A landscape with many valleys, sampled at points; each row gives a point and its height.
From any point a ball takes the steepest step (drop divided by distance) to one of its 2 nearest points. It stops when none of these is lower. Distance is the straight distance between rows; heights are no part of it.
J_659: [-24 -29  50   1 -18  22  14  55 -35  16  51 -36   3  46  39 -31  32  33
  40   4  21  52  19 -17]  height 26.2
J_985: [ 29 -31  25 -29 -33  28  50  33 -42  57  26   3   1   7 -30   1  85  -1
  53  49 -20   6  -9  21]  height 40.3
J_370: [ 21  -5 -35   9 -36  65  13  31   1  14  23  17 -26  -4 -37  23  34 -16
  21 -42  20 -56  -1  -5]  height 14.6
J_127: [ 19 -18  -6  42   9 -63  -8   0  27  26 -36   5 -36  34   8 -33  40  -2
   9 -13  38  -3 -15  25]  height 53.0
J_498: [  30  -27   39  -19  -44   18   30    6   -8   -2  -17  -34    0   28
    4   12  -30   32   68   32  -45    9  -50 -100]  height 60.4
J_962: [-22   5   3   7  50 -28  -4  23 -48  79 -25   1 -33  94   4 -34  42  32
   1  30  -4  -2  30  31]  height 4.4
J_861: [-30   0  54   9  28  45  12 -50  23 -49  -4  19  10   3 -19  51 -23 -25
 -47 -65 -39  32 -19  33]  height 70.6
J_856: [ 21 -22 -18  49  17 -41 -44 -19   4 -12 -14  57 -11   7 -23   2 -35 -21
  26 -10   6 -61 -39  16]  height 52.7
J_638: [ 21   4  -7  37 -38 -27  27  64  -7  28   9 -38  19  17  10  13  31   6
  14  16  30   9  13 -19]  height 52.6
J_752: [-19  11 -77  36  31 -29 -16 -17  20 -10  10 -10 -35 -24 -60  30  -6 -25
   1   8   0 -24   0  53]  height 26.8
J_943: [-32  43 -97  -6  39 -68 -44  12   1 -22  11 -11 -27  13  -3  10  -4 -48
  -4 -15   9 -34  -8  77]  height 15.2
J_303: [-28 -23 100 -37 -34   1   9  45 -64  59  55 -22  30   4  17 -45  53  -2
  55  15 -10  51 -20   1]  height 31.1
J_306: [-25  37   8 -13  59 -12 -48  24   1 -11 -12  33  51  87  57 -40 -27  -6
 -49  12 -17  22  24  27]  height 23.9
J_872: [-23 -23  31  24   0 -34  18 -68  14 -50  -9  -3 -15  10   0 -22 -60   9
 -36  15 -25  38 -52  -7]  height 59.7
J_491: [ 24 -19 -22  -4 -25   5  36 -48  22 -16 -27 -30  -3  -1   6  15 -30   3
  57  18 -36 -19   9 -96]  height 57.1
J_186: [-27  -4  30  10  41  86 -12  12   4 -24 -13  29  19  -5 -19  42 -23  15
 -52 -60   3  -5  23  13]  height 67.9
J_575: [ 44 -17   3   9 -51  -8  28 -23 -13  37  10 -18 -25 -29 -11 -37  17  12
  76  49   0  -7 -31 -55]  height 28.9
J_142: [-23   1  59 -25 -47  -1  28   1  45 -23  25 -34  50 -67   7   7  -1   2
  -7 -32  17  64 -20   1]  height 73.9
J_979: [  7  44 -35  -4  38 -66 -13  24 -23  45 -35   1 -28  84  -4 -54  40  27
 -49  23   8 -42  26  34]  height 20.0
J_725: [  7  17 -73 -17  43  58 -54  20  29  25  -4  19 -19  27 -23 -15   8  27
  -1  27   6   9  42  34]  height 38.1
J_425: [  9  -6 -10  14 -20 -69  56 -35  10 -23 -14  23  38  51 -20   9 -30 -20
  15  14 -34 -37   4  -2]  height 52.8
J_865: [-58  -8  19  -7   8  14 -13   3  12 -44  10 -39  -2  13  11 -18  -2  25
 -84  -5  -7  86 -25  36]  height 61.3
J_711: [-13  41 -38  43  33 -80 -37  -7 -51  16  18  48   5  -6  39 -56  10 -33
  10  15  -7 -61 -16  50]  height 63.4
J_827: [  8   8  21 -28  -3  65  35 -14  34 -16 -34  18 -32 -69 -24  66  17 -22
 -15 -68  45 -44  32   3]  height 40.2
J_50: [-24 -19  19 -76  -2  20  30 -18  39 -26 -48  16  15  73   0   8 -42   0
  51 -28 -98 -38 -14 -79]  height 55.4
J_668: [ 17 -35 -41  18   2 -39   6  -4 -36 -22   8  54 -23  30 -39  19  -9 -28
  60  18 -10 -94 -22 -17]  height 47.6
J_453: [-29 -27  32  14 -38  27  40 -50   2 -34   6   8   1  32  13  26 -53  15
  33 -42  -7  16  -9 -43]  height 33.8
J_637: [-62  15  13   0  17  36 -13  19  14  16  30 -46  14 -19  22 -44   5  42
 -45  15   5  97  10  17]  height 59.1
J_368: [-51 -63  26  29  -9  -6  18  29  -8  16  23 -13  -4  71  26  16  10  -2
  23  -3 -16  38 -29 -23]  height 21.1
J_211: [-13 -47  80 -61 -27  35  80  14  32 -28  33 -17   4  33 -27   8  21 -11
  53   8 -33  -5 -23 -64]  height 76.4
J_768: [  7   6 -15  19  -7   3  37  38  -3  26   9   2  16  81 -45   3  11   4
 -24  19 -33  -6  13  37]  height 44.1
J_266: [-27  17 -29  -1  49 -13 -50  24  50  53 -38  -8  -5  32   0  -7   9  31
  -9   5  23  27  35  47]  height 45.4
J_531: [ 39 -45  37   7 -22 -34  19 -31  49 -15 -23   0 -15  26   5 -22  -9  15
  42  -3  10  17 -17 -16]  height 56.4
J_526: [ 17   9  32   5 -57  59  53 -25   2   8  17   0  12 -17   7   4   4  -3
  53 -40  18  -3  -8 -56]  height 40.1
J_265: [-37 -21  41 -81 -43  51  60 -33  49 -31 -24  -4  10 -48  13  18 -35  15
   3 -44 -24   9 -18 -80]  height 74.2
J_113: [ 27  45 -15 -62   2  27 -37  41  34  33  -5 -17  37 -34  31 -56  29  14
 -56  39  32  51  41   3]  height 66.0
J_70: [ 28 -30 -65  25  -9 -45  39  15 -35  -5  19  -4 -34   8 -38 -10  36  -9
  30  49   9 -39 -28  -9]  height 41.7
J_612: [-22 -33  57 -14 -44 -26  14 -30  46 -26   0 -21 -29  15  -5 -42 -25  42
  20  12  -6  57 -61 -24]  height 58.9
J_94: [ 27  46  43   6 -57  30 -13  53  -8  37  35 -26  60 -37 -16 -19  -1   8
  10 -15  29  13 -16  -3]  height 60.0
J_444: [ 13 -34  85 -48 -47  19  55   3 -48  43  22 -14  10  -3   3  -8  46   6
  75  48 -38  44 -38 -25]  height 35.5
J_664: [-32 -31  62 -73 -50  41  66 -15  61 -30  18  -4 -12  30  -4   0 -16 -12
   3 -47 -32 -17 -25 -58]  height 75.6
J_406: [ 12 -15  -9  10 -12   2  31 -71  21 -46 -29  -4  -3 -36   0  69 -59 -10
 -19 -20 -21 -28  12 -60]  height 51.3
J_457: [-11  47 -35  -7  64 -48 -28  -3 -23   5 -61  26  13  67  40 -60   1  16
 -69  20  18  -6  42  35]  height 4.8
J_783: [-54   7  60 -39  24  34  40 -67  24 -64 -45  22  -6  12  20  35 -81 -28
 -15 -51 -51 -36 -16 -68]  height 44.5
J_812: [ 12   8   4 -41   7  42  17 -53  56 -23 -68  23  -3  26   4  24 -39 -38
  17 -51 -59 -52 -27 -67]  height 51.0
J_449: [ 21  28 -10 -33  37  38 -29  40  45  -7  -9 -21  14  59  33 -34  -6  27
 -50  57  20  41  46 -14]  height 62.2
J_64: [-27 -32  35  30  23 -42  19  15 -45  63 -19   3 -24  85  13  11  22  21
  38  24 -17  23 -19  15]  height 15.3
J_27: [-14 -12 -98   7 -17 -24  13  -9  -9 -18  48 -38 -54 -59 -28   4   2  -5
  13  15  22 -26 -17  13]  height 35.0
J_63: [ -2  33  46  -1  20 -14 -13 -75  12 -55 -35  68  34 -25  41  40 -48 -55
  27 -56 -27 -53 -24 -12]  height 52.9
J_737: [ 28  33 -58 -36  73  44 -78  -2  -9 -44  -9  -3 -33 -17   0  55  -4  -8
 -30  23  18   9  86  25]  height 50.8
J_350: [ 40  26  35 -35 -70 -34  -4  38 -38  83  46  -1  39 -35 -33 -23  39 -45
  68  13   8 -16  -4  14]  height 34.6
J_290: [ 35  -8  22  18  36  11 -29 -16 -34 -59 -19  17  -5 -43   9  94  -5 -22
 -64 -44   4  -9  32  14]  height 32.2
J_823: [ -5  22 -21  34  23  -2  -9  30  -3  19 -19  -3  29  52 -10 -11 -23  38
 -91  15 -18  22  -6  35]  height 37.1
J_273: [  3  49 -44   7  46 -38 -50  15 -18 -42  27  51  28   3  29 -35   9 -52
   7   6   3 -67  43  64]  height 66.7
J_586: [ -1   4 -98 -15  44 -52 -55  42 -10   2 -26  -3 -42 -19  -4 -24   3  36
 -20  17  52 -15  21  43]  height 42.8
J_552: [ 24  11  52 -31 -62 -32   4 -25  -6  58  37   1  52 -41 -19 -44  -2 -36
  69  -8   0  12  -6 -21]  height 27.9
J_92: [  3  -1 -57 -22 -10  74 -27  14 -22 -11  31  17 -24 -59 -15  25  12   8
  -5 -49  43 -42  41  16]  height 31.8
J_337: [-30 -22  14  50  45 -33 -47  12  -9  -6   2  28  46   1  21  28 -48 -15
 -41   2 -22 -19  -1  12]  height 36.1
J_477: [ 28 -14   5  15 -36 -49  29   0 -31  87 -10 -18 -54  -4 -29  -7  38  33
  53  59  -7   2 -48 -15]  height 36.4
J_611: [ 20  26  -2 -24  74  54 -58   8  13 -39 -14 -12   3  15  31  13 -19  11
 -73  45  -1  56  57   7]  height 57.9
J_192: [ -22  -16   27   26   10 -101   26  -59   10  -16  -24   31   22   24
   19  -32  -47   -9  -29    5  -27    3  -23   20]  height 56.7
J_133: [-11  28  20  46  15 -87   4 -59  -9 -25   7  42  30 -14  50 -27 -30 -38
  12  16 -28 -39   1  23]  height 59.9
J_795: [-32 -43  -6  52   0  12  26  -9  -5  -8   4  10  27  37  18  15 -26  -9
 -17 -15  -7   7  -1 -20]  height 27.1
J_873: [-33 -28  61 -37 -19  49  45 -20  43 -56   1   1   9 -47  -5  38  -5   1
 -43 -51  -2  43 -20 -16]  height 72.5
J_790: [ 20 -32 -15 -12 -37  40  51  34 -54  34  25  16  38 -18   8 -17  74  -8
  32  -3  12   1  16 -17]  height 44.6
J_89: [  4  34 -23  47  20 -42  17  10 -24  -8   6  29  28  68 -32   0  -4 -28
   6   4 -24 -38   2  41]  height 48.4
J_77: [ 37  67 -20   7 -32  -8 -25  78 -24  47  10 -41  28 -23  -2 -44  34  15
  -1  28  48  15   2   5]  height 56.2
J_372: [ 24  -7 -53   2  -3  44 -27  51  13  35  26   7 -25   7 -38 -29  51  -5
  13   4  16 -14   0  33]  height 27.8
J_521: [ 10  29 -56  34  10  -3 -16 -15 -37   1  -1 -38 -36 -70   6  -7  23  31
 -24  14  52  31  29  28]  height 47.2
J_19: [ 29   0   1  -5 -34  43  24 -48  43 -20  -4  -1 -42 -41 -24  31  10 -22
  28 -42  28 -41  14 -21]  height 30.7
J_829: [-34 -32  81 -29 -52  21  36  45  11 -45  59 -19 -16  40 -32  -4  10   7
  42  20  -4  30 -58 -45]  height 77.0
J_959: [ 32  71 -36 -13  52 -20 -62 -16 -42 -42  12  48  19 -19  19   9  -5 -53
 -54  -1 -21 -43  34  80]  height 70.1
J_343: [ 23  -4  18 -10 -41  -1  24 -33  71   5   1 -30   6 -82  13  19   6 -17
  -2  -8   4  42 -13 -10]  height 75.2
J_778: [-21  18   4  25  15  49  -4   7   1  23   2 -37  40 -83  -6 -40  26  16
 -14  18  21  74   1  16]  height 56.5
J_805: [ 13  28  -4  14  30  37 -28 -29 -18  18   1 -31 -20 -80  -3  22  21  29
 -40   7  -6  80  37  30]  height 52.4
J_691: [ 25   1 -45  21  54 -50 -78   5 -12  -6 -31  20 -25 -13  21   3 -14   9
 -61  19  20 -17  28  49]  height 32.5
J_831: [-12  -5  -3  40   0 -17 -24  30  40  25 -16 -30  -1 -10   6   6  14  24
  10  -8  45  31  16  20]  height 49.4
J_264: [ 30 -28 -34  31   3  -3   5 -37 -17 -42 -11  -2 -11 -67  13  67 -14 -24
 -45 -13  18 -25  -7 -22]  height 43.5
J_869: [ 26 -23 -60  31  27  -8 -80  20 -22 -36   0  20 -27 -26   1  13  -5 -27
 -30 -19  32 -52 -18  30]  height 44.7
J_716: [-48 -20  55   0   5  13   0 -60  25 -60   6  18  -1  50  24   7 -80 -25
  21 -24 -50 -17 -40 -50]  height 39.1
J_168: [ -3  -5  17  40  27   7 -15 -31   5 -31 -22  58  21 -18 -13  44 -45 -36
   0 -33  -6 -71 -15  -2]  height 45.9
J_408: [ 31  -1  35 -46 -69   1  28 -36  21  31  10 -19  26 -36   1 -64 -12   6
  47  29 -39  27 -37 -65]  height 16.5
J_189: [-15  21 -54   6 -30 -13   4   6 -18  32  39 -27  -2 -82 -22 -31  27  20
  30  16  37   4  34  18]  height 41.6
J_558: [  9  -2 -33  12 -14 -33  -7  60 -55  99   6 -33 -56  15  -8  -4  53  29
  29  41  19 -10  -7  20]  height 42.0
J_226: [-11  28 -93  -5  17 -31 -18  69 -42  58 -20 -26 -40  -6 -10 -37  38  57
  -5  46  46  -6   1   1]  height 46.7
J_98: [  6  -8 -42 -17  42  67 -54   9   0  -9  -1 -17 -15 -54  19  58  30 -18
 -35 -22  23   5  69   1]  height 43.3
J_690: [ 40  -7   7  16  16 -24 -37  -7 -10 -26 -21   3  -9 -18  13  39 -14  28
 -62 -18  15  18  39  51]  height 13.3
J_190: [  9  12  23  29 -25  66  -9  40   3   1  22  -8  31  -7 -15  17 -30  41
 -42 -36  19  14  -5   7]  height 64.1

Call two points neighbours if one is among the 2 nearest of the other. Go from one point of each pair to the other, from neighbour to neighbour, staying as low as possible. Name the highest point that can't be avoided.
J_168 / J_408 | J_856
J_962 / J_457 | J_979
J_690 / J_408 | J_226

For each start below, name the point where the ball stops.
J_77 | J_370
J_829 | J_370
J_449 | J_370
J_50 | J_962
J_637 | J_943
